Points on a hilly landscape, in no order, each with its height.
A ball rolls from a point to the lowest of its 2 nearest points, and stops where none of them is lower. Distance is the straight distance between rows; heights are no part of it.
Z12: 3  -45  8  -7  -12  -17  8  -12  -14  -10  -3  10  4  -28  -19  -3  -4  -8  8  -29  -8  -2  7  -4  -8  -7  -8  3  15  -17  4  -25  -10  -9  -5  3  -23  -21  -16  18  10  8  h=24.1
Z618: 2  19  17  -11  -4  24  17  -11  -21  -14  -2  22  -6  -3  -4  3  32  4  4  -10  -7  -11  -15  1  5  -4  -14  24  25  2  9  4  6  -4  6  -16  6  -33  -23  7  24  -10  h=12.1
Z521: 15  -3  -3  17  6  -4  -20  2  25  10  17  -20  12  -15  -2  0  -8  -6  20  24  -37  -11  2  2  26  18  -5  0  -16  10  -8  -17  8  -2  -17  11  9  -8  20  -6  17  -21  h=49.8
Z434: -4  -1  23  9  -8  -3  14  -7  -12  -8  -9  -3  -8  13  -10  5  -8  -5  -5  -29  6  -1  -9  3  1  0  1  10  23  9  4  3  9  1  7  -14  17  -2  -10  10  7  4  h=44.7
Z470: -13  8  8  -10  7  1  2  20  5  -12  -5  -5  -3  1  28  10  5  19  7  -1  12  6  15  8  7  -2  3  -6  -4  -22  2  21  -6  11  -2  -18  4  11  3  -5  -29  22  h=59.2
Z118: 9  4  16  -12  5  20  7  15  5  -18  9  9  -4  -25  22  -1  21  9  18  -6  -15  3  14  -5  15  -1  -12  -9  3  -31  1  15  5  6  -18  -22  0  -13  -8  -8  -2  13  h=46.5
Z206: 8  22  12  -10  3  23  9  17  11  -16  21  3  -7  -14  29  9  25  4  15  1  -23  2  6  -2  16  -4  -14  -14  3  -9  0  23  10  19  -11  -20  18  1  -9  -14  -2  6  h=51.1
Z569: -9  -39  6  -2  -2  -34  4  -2  -16  3  5  -11  12  2  -17  4  -21  -2  6  -25  -15  -4  10  24  3  2  8  12  8  4  1  -27  -12  -11  -14  13  -13  4  12  14  0  15  h=46.1
Z145: 19  32  -10  1  -8  18  5  0  -3  -5  16  -6  0  1  -2  10  19  -7  5  25  -26  -9  -20  -2  7  3  -18  -1  0  5  7  -4  30  14  7  -5  16  5  -2  -9  9  -29  h=24.9
Z612: 15  14  7  12  -14  2  6  -1  9  -1  17  -9  1  5  4  5  2  -11  15  2  -32  -15  -11  7  21  8  -17  -4  21  7  2  -4  8  10  -2  -14  25  -3  6  -2  11  -15  h=13.2
Z482: -1  -6  -15  -12  -5  1  11  21  -11  -13  5  -8  12  -3  1  -2  10  8  8  -1  -10  -4  15  8  6  -11  -10  4  -7  -22  12  3  14  8  -7  -6  8  10  4  -8  -18  10  h=25.4
Z216: -5  -27  -11  4  -7  -24  -3  0  -15  10  3  -14  15  6  -27  -8  -24  -7  -3  -8  -7  -3  6  18  4  -2  14  13  -2  12  2  -24  -2  -14  -1  20  -11  11  10  5  10  5  h=48.0
Z940: -2  25  -4  -11  7  17  -1  -6  -14  -2  -4  16  -15  2  15  11  23  11  -9  13  5  -4  -22  -4  -18  -2  -15  0  -2  0  -10  2  0  11  23  -1  -1  3  -8  -6  7  -7  h=31.3
Z853: 8  1  5  20  -17  -13  6  -2  13  6  11  -23  16  10  -8  7  -7  -20  13  -2  -30  -16  -11  13  17  7  -7  6  16  9  1  -16  18  4  0  -8  25  0  6  -1  5  -12  h=17.5
Z435: 3  10  10  -4  -6  1  6  6  7  1  9  -6  15  8  11  5  6  0  26  2  -23  -12  2  22  28  6  -7  5  8  -15  14  9  -6  4  -26  -17  17  0  15  -6  -11  2  h=25.9
Z836: -11  -30  -27  -10  -6  -12  5  -12  12  15  4  13  -9  1  -1  2  -14  -9  -15  -2  32  5  30  -20  -32  -10  8  -16  -7  -4  3  5  -14  -6  8  6  -24  21  6  9  -26  19  h=62.8
Z396: -5  -21  -23  -2  -9  -10  12  -2  -27  -4  -2  -8  22  10  -32  -3  -12  2  -15  -10  8  -6  6  12  4  -20  0  8  -2  -3  11  -12  0  -3  18  17  4  28  -6  -10  5  13  h=32.8
Z429: 2  -20  -12  5  -10  -15  6  10  2  0  6  -34  15  17  -19  2  -15  -9  0  -10  -13  -7  6  16  11  0  4  12  -2  9  1  -14  19  -7  1  6  18  21  7  -6  -1  3  h=18.7
Z988: -1  -9  -2  -8  -8  -17  10  -5  -42  3  -9  1  17  6  -25  -15  -6  6  5  -1  5  -1  -9  9  10  -9  -1  11  10  -13  22  -19  -15  1  1  -3  -10  -5  13  17  9  1  h=35.4
Z658: -6  -25  25  0  7  -20  -13  3  18  12  12  -2  -16  -14  4  -4  -19  -9  15  -16  -8  7  18  -3  0  18  10  -4  0  5  -14  -3  -12  -7  -21  1  -13  -15  14  3  2  10  h=13.8
Z880: 20  -14  -21  15  -9  -6  0  1  8  -1  10  -27  21  5  -25  -10  -20  -9  -2  16  -19  -10  -4  11  16  -2  1  14  -9  19  -1  -33  18  -5  1  23  10  8  0  -4  21  -22  h=52.1
Z921: -13  -19  -13  19  21  -9  -18  16  27  6  7  -14  0  -4  -2  -14  -26  -7  -14  -4  11  2  17  4  -5  -2  19  8  -31  25  -7  -2  -1  -27  -18  37  -12  3  12  -9  -5  9  h=59.3
Z300: 11  -20  31  0  -10  7  12  -3  2  -14  -15  1  -6  -23  -18  -1  3  -4  11  -33  -4  -7  5  -8  -7  0  -8  13  14  -8  2  13  6  -18  -3  -13  -14  -17  -27  10  14  15  h=16.1
Z839: -3  1  -5  19  -5  -16  0  -12  -5  4  -11  2  2  20  -15  -10  -10  -3  -15  0  18  3  -14  -8  -16  4  16  1  4  23  -9  -3  -1  -6  14  6  3  9  10  3  3  -5  h=74.7
Z172: -7  0  -6  -2  17  -8  -15  6  24  11  -1  6  -15  -7  18  -7  -5  1  -1  13  19  15  8  -15  -15  9  12  -16  -18  -3  -2  14  -8  -1  5  4  -18  6  13  0  -15  8  h=6.0
Z870: 0  31  -5  7  19  5  -29  3  23  8  -10  3  -7  -20  28  4  15  7  -14  35  15  14  -10  -10  -15  6  0  -26  -17  1  -13  8  -5  0  8  10  -13  1  8  -8  -4  -6  h=32.9
Z953: -3  -23  20  1  10  -15  -10  3  23  10  12  9  -22  -11  10  -8  -15  -15  1  -12  8  16  17  -22  -17  10  14  -13  -8  13  -9  7  -2  -1  -9  -3  -14  -4  14  5  -5  8  h=16.7
Z232: -1  2  24  -6  -5  19  14  -17  -19  -8  -14  15  -6  -1  -21  3  21  -2  -7  -17  1  -10  -13  -12  -5  -3  -3  19  25  10  9  4  3  -3  7  -15  -1  -29  -33  16  26  -8  h=6.2
Z288: 8  20  -10  5  1  9  -10  -2  -12  8  -4  6  -5  -5  -1  -3  8  15  -8  25  8  5  -18  -10  -9  -1  -8  -6  -7  6  -7  -9  4  2  18  11  -5  5  6  -5  10  -17  h=24.3
Z697: 8  39  6  11  11  9  -13  0  12  -3  13  8  -15  -4  12  4  9  -1  3  14  -15  4  -23  -5  10  20  -1  -22  5  20  -15  6  5  7  3  -3  9  -4  15  0  20  -17  h=24.5
Z712: -2  -3  -13  0  -7  2  16  -7  -37  2  -10  1  17  8  -22  -9  2  1  -12  -6  12  -3  -9  4  0  -18  -6  10  -2  -1  12  -9  6  7  24  4  10  11  -6  -2  9  2  h=38.6
Z554: 5  24  4  0  -15  23  20  -2  0  -15  8  16  3  5  1  5  29  -9  11  -11  -31  -19  -6  18  18  -9  -23  8  33  -2  18  6  17  1  -2  -23  28  -16  -19  -1  5  -17  h=26.8
Z104: 2  29  18  -3  -11  24  18  -7  -7  -20  -5  19  -5  4  5  3  22  5  9  -12  -8  -9  -13  18  23  -5  -9  7  33  -1  11  16  4  -1  -1  -23  16  -18  -20  10  14  -7  h=19.3
Z211: -10  -25  -17  14  16  -13  -10  5  34  13  8  0  -9  -6  6  -14  -25  -12  -9  2  19  9  19  -10  -20  4  22  -1  -29  22  -4  6  0  -23  -11  27  -17  0  20  3  -9  14  h=60.3
Z745: -7  23  -4  -2  -9  7  4  17  16  3  -5  -22  19  25  10  16  7  10  10  19  1  -8  -7  23  16  0  8  0  -7  -11  6  21  9  8  -5  -10  23  24  2  -16  -24  -1  h=61.5
Z414: 3  3  11  -19  9  16  10  7  -9  -23  -6  17  -9  -17  19  0  25  13  9  -11  11  4  13  -5  2  -9  -10  9  -2  -27  1  19  2  4  -4  -24  -5  -10  -17  0  -8  12  h=42.3
Z977: 1  -28  3  -11  -18  -20  6  -23  -2  10  3  18  -8  5  -20  -22  4  -14  -16  -12  6  11  4  -34  -15  -7  9  -5  7  10  9  -12  -22  4  -6  -13  -19  -7  -7  23  -1  -4  h=29.8
Z483: 13  38  -2  8  -2  12  -6  3  11  -4  19  -3  -1  0  6  13  10  -10  10  19  -34  -8  -18  2  20  12  -11  -13  9  19  -1  -1  21  10  1  -10  17  1  8  -7  18  -27  h=19.2
Z943: -4  5  -13  7  22  -5  -23  -3  25  23  -6  14  -2  -10  11  -14  -9  -1  -4  28  22  15  8  -18  -3  9  14  -13  -23  -6  1  8  -10  -8  -3  17  -22  -7  15  2  -7  -5  h=11.9
Z560: 9  -34  4  -1  -16  -26  0  -13  3  15  9  9  -16  -10  -17  -19  -9  -15  -6  -10  -5  14  7  -32  -19  2  8  -9  3  8  -8  -16  -10  1  -5  -1  -19  -8  1  18  15  -5  h=28.4
Z80: 9  14  31  6  -5  22  2  4  15  -10  8  2  -20  -11  10  6  -6  -2  -3  -24  -18  -2  0  -10  -5  10  -7  -12  20  16  -17  16  15  6  -2  -12  13  -6  -17  -3  18  8  h=49.0
Z173: -9  18  2  -6  6  36  3  -9  -11  -17  -2  15  -14  20  18  21  22  -2  -19  -18  -7  -8  -16  -1  -26  -12  -13  14  9  7  -17  8  18  14  21  2  10  -12  -34  0  8  3  h=73.7
Z538: 8  2  -27  -8  -4  4  5  9  -14  -1  -3  -15  15  7  -11  -5  -2  14  -1  15  0  -1  11  6  8  -13  -4  2  -13  -10  8  -5  12  8  1  12  5  17  0  -13  -9  0  h=32.6
Z222: -7  -16  -5  -3  -13  -25  -3  -6  -11  14  9  -11  25  5  -13  1  -17  0  27  -4  -27  -16  -2  29  20  8  -3  16  0  -8  9  -31  -10  -4  -18  17  -18  -10  12  4  5  -3  h=40.2
Z682: -8  -3  9  -17  1  -12  -2  -14  3  9  -10  19  -12  14  4  -6  5  3  -3  -1  29  12  -5  -13  -11  6  8  -4  5  -12  16  9  -28  3  -3  -17  -20  1  0  12  -16  1  h=33.6
Z777: -13  -31  -9  -22  21  -11  -5  11  6  0  14  8  -15  -14  5  2  -22  -8  -1  -17  18  8  37  -15  -24  -5  10  -11  -7  -7  3  4  -7  -5  -6  7  -23  12  5  -1  -31  24  h=47.5
Z485: 2  7  -3  12  -13  -11  6  4  12  2  7  -28  19  24  -17  2  -16  -16  1  -1  -15  -15  -10  12  13  8  5  11  4  21  4  -14  20  -3  6  2  22  15  6  -6  4  -15  h=21.3
Z803: -11  -3  -11  -2  3  -10  -9  11  -3  5  -9  -11  7  8  1  -2  -13  16  -4  7  20  4  14  5  -7  1  12  1  -11  -11  -1  7  -7  -2  3  9  0  17  9  -9  -25  15  h=88.5
Z962: 13  -2  -3  11  7  -11  -10  1  -1  6  7  4  -12  -13  -6  -13  -10  -8  0  11  -9  10  -10  -20  -9  6  0  -8  -3  12  -12  -11  -1  5  7  6  -3  -11  15  6  23  -13  h=54.7
Z518: -1  17  -1  -2  10  15  -1  25  21  -9  18  -17  -2  -8  27  11  17  9  14  15  -11  4  7  -2  10  7  -4  -24  -12  -2  -7  23  12  21  -5  -13  18  11  2  -16  -8  9  h=55.7
Z207: 2  21  -8  2  2  12  -3  21  29  -4  5  -23  11  10  20  15  8  7  11  29  -7  0  -4  4  19  5  8  -10  -15  0  -4  17  12  9  -12  -4  18  18  5  -17  -11  -6  h=58.7
Z831: -9  -18  -16  -7  -7  2  5  -16  -2  15  -7  15  -12  4  0  4  6  -8  -21  -5  31  3  13  -18  -36  -11  0  -7  -11  -6  -6  6  -17  0  20  -4  -11  15  -6  1  -16  17  h=64.6
Z663: 10  15  2  11  15  3  -18  9  19  9  7  -18  12  -6  3  -7  -6  -1  19  27  -21  5  -3  7  33  13  0  -4  -21  5  -1  -7  1  -5  -19  9  -2  -9  24  -8  8  -17  h=48.5
Z146: -9  6  1  9  7  -15  -10  0  6  8  -9  -12  11  22  -6  -5  -11  10  0  8  18  3  -4  12  7  7  17  9  -10  7  -2  2  -8  -13  -1  5  4  10  18  -5  -11  4  h=87.7
Z661: 12  7  27  -10  -2  7  1  -8  -5  -1  5  14  -17  -28  6  -6  7  6  17  1  -15  4  -8  -14  13  12  -11  -7  16  -17  0  0  -11  8  -13  -19  -11  -30  -3  8  13  -7  h=40.3
Z609: 11  9  24  3  1  15  -2  5  8  -4  15  -3  -17  -21  16  0  3  1  8  -7  -23  2  -3  -9  6  10  -14  -25  11  2  -15  7  5  16  -7  -14  12  -8  0  -5  16  3  h=51.4
Z791: 0  13  17  -13  2  8  4  -3  -12  -3  -1  18  -17  -6  7  -7  14  5  4  4  6  9  -17  -11  1  7  -2  -5  14  -8  5  7  -11  11  -1  -19  -6  -16  -2  8  11  -6  h=38.1
Z736: 4  -11  -12  -11  -9  -18  -2  -3  -28  9  2  0  22  -4  -20  -9  -14  0  11  1  -14  -2  3  16  17  -4  0  6  6  -14  17  -34  -15  0  -3  18  -22  -7  10  12  11  -5  h=37.7
Z339: -6  13  -4  -4  17  4  -18  18  12  6  8  -11  -5  -8  19  -5  -4  8  9  15  2  12  9  -5  4  8  8  -17  -16  -7  -5  9  3  5  -2  3  -7  4  12  -11  -11  12  h=14.1
Z823: -9  -2  -7  -6  -7  5  3  -14  -15  9  -19  10  -6  9  0  5  18  -2  -24  -5  27  1  -6  -5  -31  -9  1  2  -4  0  -5  3  -15  0  26  -2  -3  9  -9  -4  -10  6  h=66.5
Z793: 7  -7  32  -10  -13  14  10  -12  -3  -13  -15  14  -11  -11  -21  -5  20  -2  -2  -20  5  -6  -1  -20  -10  5  0  14  16  -2  7  21  -2  -10  -6  -17  -16  -16  -31  12  15  6  h=11.7
Z274: 1  -4  -7  -5  6  0  -4  22  4  -1  9  -21  1  -2  8  -1  -8  4  11  1  -11  2  16  3  9  5  1  -5  -12  -12  -2  0  10  8  -10  1  7  9  17  -8  -10  9  h=18.3
Z452: 6  2  -21  0  5  5  -11  6  -1  3  -6  -10  13  4  -8  -13  -11  15  -3  26  12  4  0  1  12  -5  6  1  -18  -3  1  -12  3  -1  2  25  2  7  6  -10  -1  -8  h=37.1
Z817: 13  26  -10  16  9  -2  -18  -10  -4  4  -5  15  -1  -10  -11  -8  2  8  -13  37  4  13  -24  -20  -1  4  2  -7  -9  6  -2  -8  1  -7  5  19  -9  -8  5  3  14  -30  h=19.9
Z98: -17  -7  6  2  -7  11  12  -17  -19  -1  -18  14  -9  18  -9  11  13  -9  -28  -24  22  -6  -12  -4  -33  -14  2  9  9  10  -1  5  -1  3  24  -2  10  4  -22  1  0  2  h=68.7
Z585: 13  17  -27  -7  4  22  8  -3  -29  -1  10  5  11  -1  -5  2  21  8  -7  21  -6  -6  -12  -6  -5  -12  -24  10  -13  -8  -2  -8  14  14  23  10  6  7  -11  -13  4  -11  h=39.2
Z307: -8  11  13  0  -7  8  15  11  0  -19  -8  1  8  17  10  13  12  6  10  -17  1  -3  0  21  21  -7  -5  6  17  -4  9  25  8  -3  -6  -23  26  11  -8  -5  -12  8  h=38.7
Z662: -6  20  -15  -8  5  32  6  3  -10  -14  -4  7  1  19  30  28  32  3  -18  -5  -12  -11  -9  5  -18  -14  -17  9  -5  -7  -19  10  18  21  20  1  16  9  -25  -11  -5  2  h=77.6
Z245: -13  -18  -17  -8  -5  -18  -3  -12  -18  18  -12  9  13  13  -20  -1  -15  5  -11  5  35  7  11  7  -9  -8  16  0  -6  -6  17  1  -26  -13  3  11  -21  15  6  6  -18  9  h=90.5
Z990: -18  -10  -19  -19  23  1  -11  24  2  -5  11  -1  -5  -17  16  -4  -14  7  2  -5  12  1  34  -8  -10  -6  12  -20  -15  -17  -5  13  -3  7  -2  11  -19  11  7  -8  -38  26  h=51.6
Z800: -9  16  11  4  -8  -5  16  -2  -13  -8  -12  -7  17  26  -4  7  6  4  7  -8  2  -6  -14  21  22  -5  1  11  18  -6  16  10  3  0  -1  -18  24  11  7  -1  -11  2  h=34.2
Z968: 11  29  -12  -3  -6  13  -1  0  2  -2  -8  -8  21  19  2  4  5  15  3  32  0  -4  -15  12  16  -8  3  4  -7  -9  10  -5  10  5  3  1  8  9  2  -15  -6  -23  h=43.4
Z727: -5  -2  8  19  17  -8  -14  15  24  5  9  -19  -6  -6  7  -12  -11  -7  1  3  -5  10  2  -3  3  17  8  -5  -19  19  -15  3  3  -7  -6  8  5  1  16  -7  7  5  h=56.6
Z445: -2  -6  5  -14  -6  -13  8  -13  -31  9  -9  15  -4  3  -23  -16  3  -7  -1  1  13  7  -10  -9  -5  0  2  5  10  -8  19  -8  -19  8  2  -9  -17  -13  2  19  5  -7  h=33.4
Z463: 15  31  -28  -3  -4  24  8  -5  -16  -3  15  3  10  8  -8  15  18  5  -9  26  -18  -14  -18  -2  0  -8  -22  8  -11  6  2  -9  33  13  18  4  10  7  -15  -13  2  -31  h=32.1
Z226: 22  2  -10  15  -2  0  -6  5  23  2  13  -27  16  -4  -16  -3  -14  -14  9  25  -27  -6  -7  5  19  8  0  13  -10  16  -2  -21  21  -5  -8  16  17  -1  4  -9  16  -29  h=51.2
Z869: -9  -27  -23  0  4  -17  -2  -11  34  17  7  8  -13  2  4  -7  -19  -16  -10  1  26  9  26  -24  -26  -5  18  -13  -18  16  1  4  -3  -11  -2  13  -27  5  17  12  -18  17  h=61.4
Z266: -6  -13  26  1  5  -8  -6  2  12  7  13  -9  -2  -8  16  5  -14  1  26  -15  -20  -4  14  15  21  16  -1  -1  -1  -1  -11  2  -15  -1  -22  -10  -1  -12  16  -2  1  13  h=17.6
Z338: -8  6  7  -1  1  25  8  -17  -19  -4  -8  19  -15  21  0  16  14  -12  -24  -22  7  -11  -19  -8  -36  -10  -3  12  10  17  -11  0  12  7  28  2  8  -11  -30  9  13  1  h=70.8
Z343: -6  -40  -9  -18  5  -9  10  2  -10  -10  5  13  -11  -14  -10  -4  -14  -8  -11  -23  22  8  29  -5  -21  -11  0  -3  -3  -8  4  2  -7  -1  2  4  -17  14  -9  3  -16  28  h=44.3
Z368: 4  -1  -26  27  2  0  -12  -8  18  12  -12  8  6  -1  -4  -7  -11  3  -23  21  23  8  0  -12  -16  -7  12  -6  -14  9  -8  -2  -6  -16  4  29  -3  2  4  -4  0  -5  h=76.1
Z2: 0  -26  25  -5  -6  -22  1  -11  -6  0  -2  8  6  -8  -3  4  -9  -1  26  -21  -8  -3  0  10  14  14  -5  6  17  -11  2  -9  -22  -4  -22  -9  -12  -25  5  14  5  3  h=43.3
Z527: -7  -16  2  2  -5  -5  17  -4  -29  -5  -8  1  4  6  -16  -1  0  -2  -7  -19  11  3  -3  3  -5  -11  -3  11  12  -2  12  -8  5  3  13  -7  11  7  -2  7  2  11  h=42.1
Z912: -4  -8  18  -11  4  -7  3  0  -5  1  -2  9  -15  -1  5  -4  -2  1  4  -4  17  12  4  -11  -2  8  3  -1  3  -9  8  7  -11  5  -5  -17  -13  -6  4  8  -6  8  h=35.7
Z392: 8  1  -36  21  -5  3  -9  -16  23  18  -24  10  0  -12  7  3  -2  -3  -34  29  21  5  7  -21  -31  -11  2  -11  -12  9  -11  6  -19  -19  7  25  -11  2  1  -3  -4  -4  h=76.8
Z296: -4  20  7  4  -5  29  16  -7  -11  -16  0  4  -7  14  -3  10  17  -10  -4  -27  -8  -9  -10  9  -2  -9  -16  14  21  11  6  4  26  7  11  -11  23  -12  -32  5  13  -9  h=39.5
Z867: 8  14  -16  6  5  15  -13  4  16  -3  -13  -17  18  6  4  -3  -4  16  -5  37  10  3  -12  9  15  -5  7  3  -18  1  2  -11  3  -8  -7  16  11  11  -4  -16  -5  -26  h=40.0
Z467: 0  17  -14  10  6  -3  -21  -4  21  22  -29  0  6  1  16  7  -4  14  -20  26  30  5  -1  6  -11  -4  18  0  -12  -6  -4  4  -23  -17  4  12  -9  5  7  -1  -16  -7  h=86.4
Z357: -12  -8  -18  -13  6  -10  -1  2  -23  3  -14  -1  12  8  -6  1  -12  11  -5  -4  26  3  15  11  -5  -14  8  3  -5  -20  11  4  -14  -5  8  1  -8  19  4  -1  -27  17  h=89.5
Z758: -11  -11  0  5  17  -10  -17  19  19  9  13  -25  -5  -3  1  -7  -21  -3  5  2  -5  1  16  9  6  10  13  6  -26  15  -10  -3  3  -13  -14  18  -8  4  20  -9  -4  9  h=57.8
Z999: -4  16  7  -7  -2  -3  4  6  -5  0  -4  -5  13  17  3  0  -1  11  16  9  3  -1  -5  20  23  4  3  6  7  -15  10  7  -9  1  -10  -11  9  9  15  -4  -8  5  h=30.2
Z931: -1  -27  12  -14  5  0  11  1  -9  -15  -7  13  -14  -13  -5  -2  -3  -1  -7  -23  19  8  23  -11  -18  -10  -2  8  1  -12  6  10  -2  -6  -6  -7  -16  -2  -19  6  -17  24  h=41.2
Z499: -6  17  -4  13  0  -7  -13  -5  8  12  -28  -7  14  20  5  3  -8  7  -17  18  27  -1  -11  16  -2  4  19  2  -5  1  -7  4  -15  -14  9  12  3  11  5  -7  -8  -4  h=87.0
Z352: 2  3  12  18  10  -13  -12  0  11  11  8  -2  -9  -3  6  -14  -9  -10  7  3  -9  8  -9  -8  7  18  4  -4  -4  20  -16  0  -1  -1  -4  0  7  -8  20  4  16  -7  h=55.8
Z785: -2  -30  -25  -9  -5  -8  8  9  -15  -7  6  -25  26  10  -27  7  -18  1  -5  -12  -7  -9  17  21  13  -14  7  6  -3  3  8  -12  10  -7  0  18  4  30  2  -7  -11  13  h=25.7
Z556: -9  -32  18  -12  2  -32  -1  -5  -15  7  -1  -1  6  -3  -7  6  -18  -7  14  -21  -5  3  12  16  5  12  6  12  8  -4  6  -13  -25  -9  -21  -1  -25  -14  9  16  -6  9  h=44.5
Z754: 1  -49  2  -9  -13  -22  2  -8  -9  4  9  14  -6  -17  -19  -9  -16  -15  4  -22  -6  5  14  -13  -17  1  -1  -6  8  -6  -1  -24  -17  2  -6  7  -31  -7  -3  19  11  6  h=26.6
Z563: 17  -6  16  2  2  3  -2  0  -1  2  15  7  -23  -24  2  -7  0  -4  1  -6  -15  11  -1  -25  -12  7  -11  -20  6  0  -15  -7  6  14  2  -3  -4  -12  4  -2  17  -3  h=53.3
Z381: 6  22  1  4  -9  28  18  -7  -10  -19  17  10  -4  4  0  9  22  -21  -4  -12  -32  -21  -11  5  2  -9  -30  16  26  12  8  -10  33  6  10  -11  22  -25  -26  3  15  -16  h=33.8
Z297: -8  16  2  10  -2  4  2  -11  -15  -2  -2  10  -21  20  -9  6  3  -12  -22  -11  2  -5  -29  -4  -25  -6  1  -2  15  26  -15  0  12  11  25  0  12  -6  -16  6  17  -14  h=72.8
Z167: 7  11  -13  15  14  -6  -21  -13  16  18  -9  19  -2  -8  5  -10  -2  6  -14  41  18  16  -11  -18  2  5  13  -10  -16  1  -1  0  -13  -12  -7  21  -19  -12  8  10  2  -23  h=15.9
Z160: 8  -16  -25  8  -3  -11  3  -2  -13  5  0  -10  25  5  -33  -14  -24  -5  -10  7  0  -2  1  8  10  -13  8  9  -6  17  6  -33  1  -10  12  22  3  10  1  -4  25  -13  h=50.1
Z997: 5  30  -4  -2  4  17  5  0  -17  -10  8  6  -15  5  8  5  17  2  -4  4  -13  -8  -23  -3  -5  -2  -19  -4  6  8  -8  -3  22  15  12  -2  13  0  -8  -4  12  -12  h=31.8
Z588: 9  -5  30  0  -10  -4  2  -18  -1  -2  1  11  4  -16  7  -2  0  2  25  -12  -21  -4  -11  2  25  12  -7  -7  25  -15  3  -1  -19  2  -13  -12  -1  -27  2  9  15  -4  h=41.9
Z761: -3  -10  -16  29  2  -17  -6  -1  22  9  -8  -4  5  8  -11  -11  -17  -7  -20  7  20  7  -2  -4  -16  4  20  4  -12  22  -7  3  2  -17  4  23  2  7  11  0  4  5  h=75.5
Z942: 1  1  35  16  -9  5  7  -4  9  -7  3  -4  -14  6  -2  8  -15  -6  -2  -39  -5  -1  -7  -1  3  9  1  0  21  19  -14  17  9  -6  -2  -12  18  -3  -13  9  14  10  h=46.6
Z189: -12  13  -5  -5  1  12  -3  10  -1  0  -17  0  -12  -4  29  19  20  7  -23  -3  14  -3  6  4  -28  -11  -1  -4  -6  -9  -19  20  -10  7  24  -6  3  13  -13  -5  -20  14  h=83.5
Z501: 15  24  -4  5  2  8  -7  5  8  7  6  -14  18  8  -4  -4  -4  6  16  31  -16  -3  -8  8  33  5  1  1  -6  -3  9  -10  5  0  -14  4  10  -2  11  -11  11  -28  h=46.8
Z50: -11  -5  -7  -19  16  0  3  20  -5  -11  -2  1  -10  -11  16  5  4  15  1  -3  17  5  25  0  -6  -8  3  -8  -10  -32  1  15  -6  11  2  -7  -8  8  0  -3  -35  20  h=55.9
Z196: 0  -11  19  -13  4  1  12  8  -12  -17  -11  7  -6  -9  1  1  3  8  8  -21  13  7  15  1  -2  -3  -2  5  9  -22  9  10  -5  -3  -11  -18  -3  -3  -7  6  -9  17  h=38.2
Z481: -2  9  4  21  -6  -5  0  -6  2  -1  -1  0  -18  15  -8  -3  -5  -12  -12  -11  3  1  -19  -7  -19  8  7  -7  10  32  -16  -5  14  4  12  4  14  1  1  9  16  -11  h=73.9
Z279: -1  33  3  6  15  11  -18  7  17  -3  3  -3  -7  -9  20  0  13  9  0  27  -3  11  -16  -3  -1  13  -1  -23  -7  9  -10  10  6  3  3  4  4  6  10  -11  9  -10  h=28.6
Z7: -4  -19  13  -17  -11  -8  10  -21  -6  3  -8  20  -11  9  -14  -17  17  -6  -11  -4  23  11  -4  -26  -13  -3  5  1  9  1  17  1  -26  4  -8  -16  -20  -11  -14  20  -6  -1  h=31.4
Z509: -6  23  -5  -4  0  0  -13  7  9  11  -26  -1  -4  2  25  12  8  14  -16  14  24  1  3  10  -18  -7  10  -7  -8  -14  -8  12  -18  -7  16  -4  -6  15  2  -4  -22  6  h=85.3
Z350: -8  13  -10  -7  5  18  4  13  0  -17  -3  0  -6  -1  28  13  26  11  -9  -5  1  0  3  -1  -12  -11  -13  -4  -6  -14  -16  18  8  21  11  -10  15  11  -13  -14  -14  11  h=81.0
Z746: -3  17  9  -8  -2  21  18  7  -5  -25  -5  4  2  -3  21  3  26  13  11  -13  3  -1  3  10  14  -9  -8  5  10  -16  10  25  3  2  -5  -27  17  -1  -14  -8  -10  8  h=43.6
Z533: -5  -2  16  -2  -2  -8  1  5  15  6  16  -16  8  4  17  11  -1  -1  32  -3  -29  -14  11  25  34  9  -8  0  -5  -3  2  7  -14  -8  -30  -12  9  -3  18  -10  -14  10  h=21.8
Z778: 7  -42  21  1  -16  -11  6  -11  -6  -20  -16  6  10  -22  -11  1  -4  3  24  -34  -8  -14  9  3  0  -4  -11  8  13  -16  4  -11  3  -20  -10  -2  -16  -20  -28  17  13  17  h=20.8
Z936: -3  -14  -7  -3  -7  -12  -13  1  2  13  12  -11  17  -14  0  -3  -11  -1  30  3  -32  -11  6  16  21  15  -4  5  -13  -8  0  -27  -4  1  -20  21  -17  -17  19  -2  6  -8  h=42.2

Where does a ball stop that starts at each point below?
Z663 => Z172
Z245 => Z429
Z746 => Z658
Z173 => Z429
Z761 => Z429
Z160 => Z232
Z445 => Z232
Z791 => Z232
Z357 => Z429
Z990 => Z232

Call two points neighbours if one is among the 2 nearest of the other. Go from one point of each pair to the other, from neighbour to neighbour, staying as low as possible. Name the highest point that can't be avoided.
Z172, Z612 => Z997
Z658, Z172 => Z953
Z612, Z429 => Z485
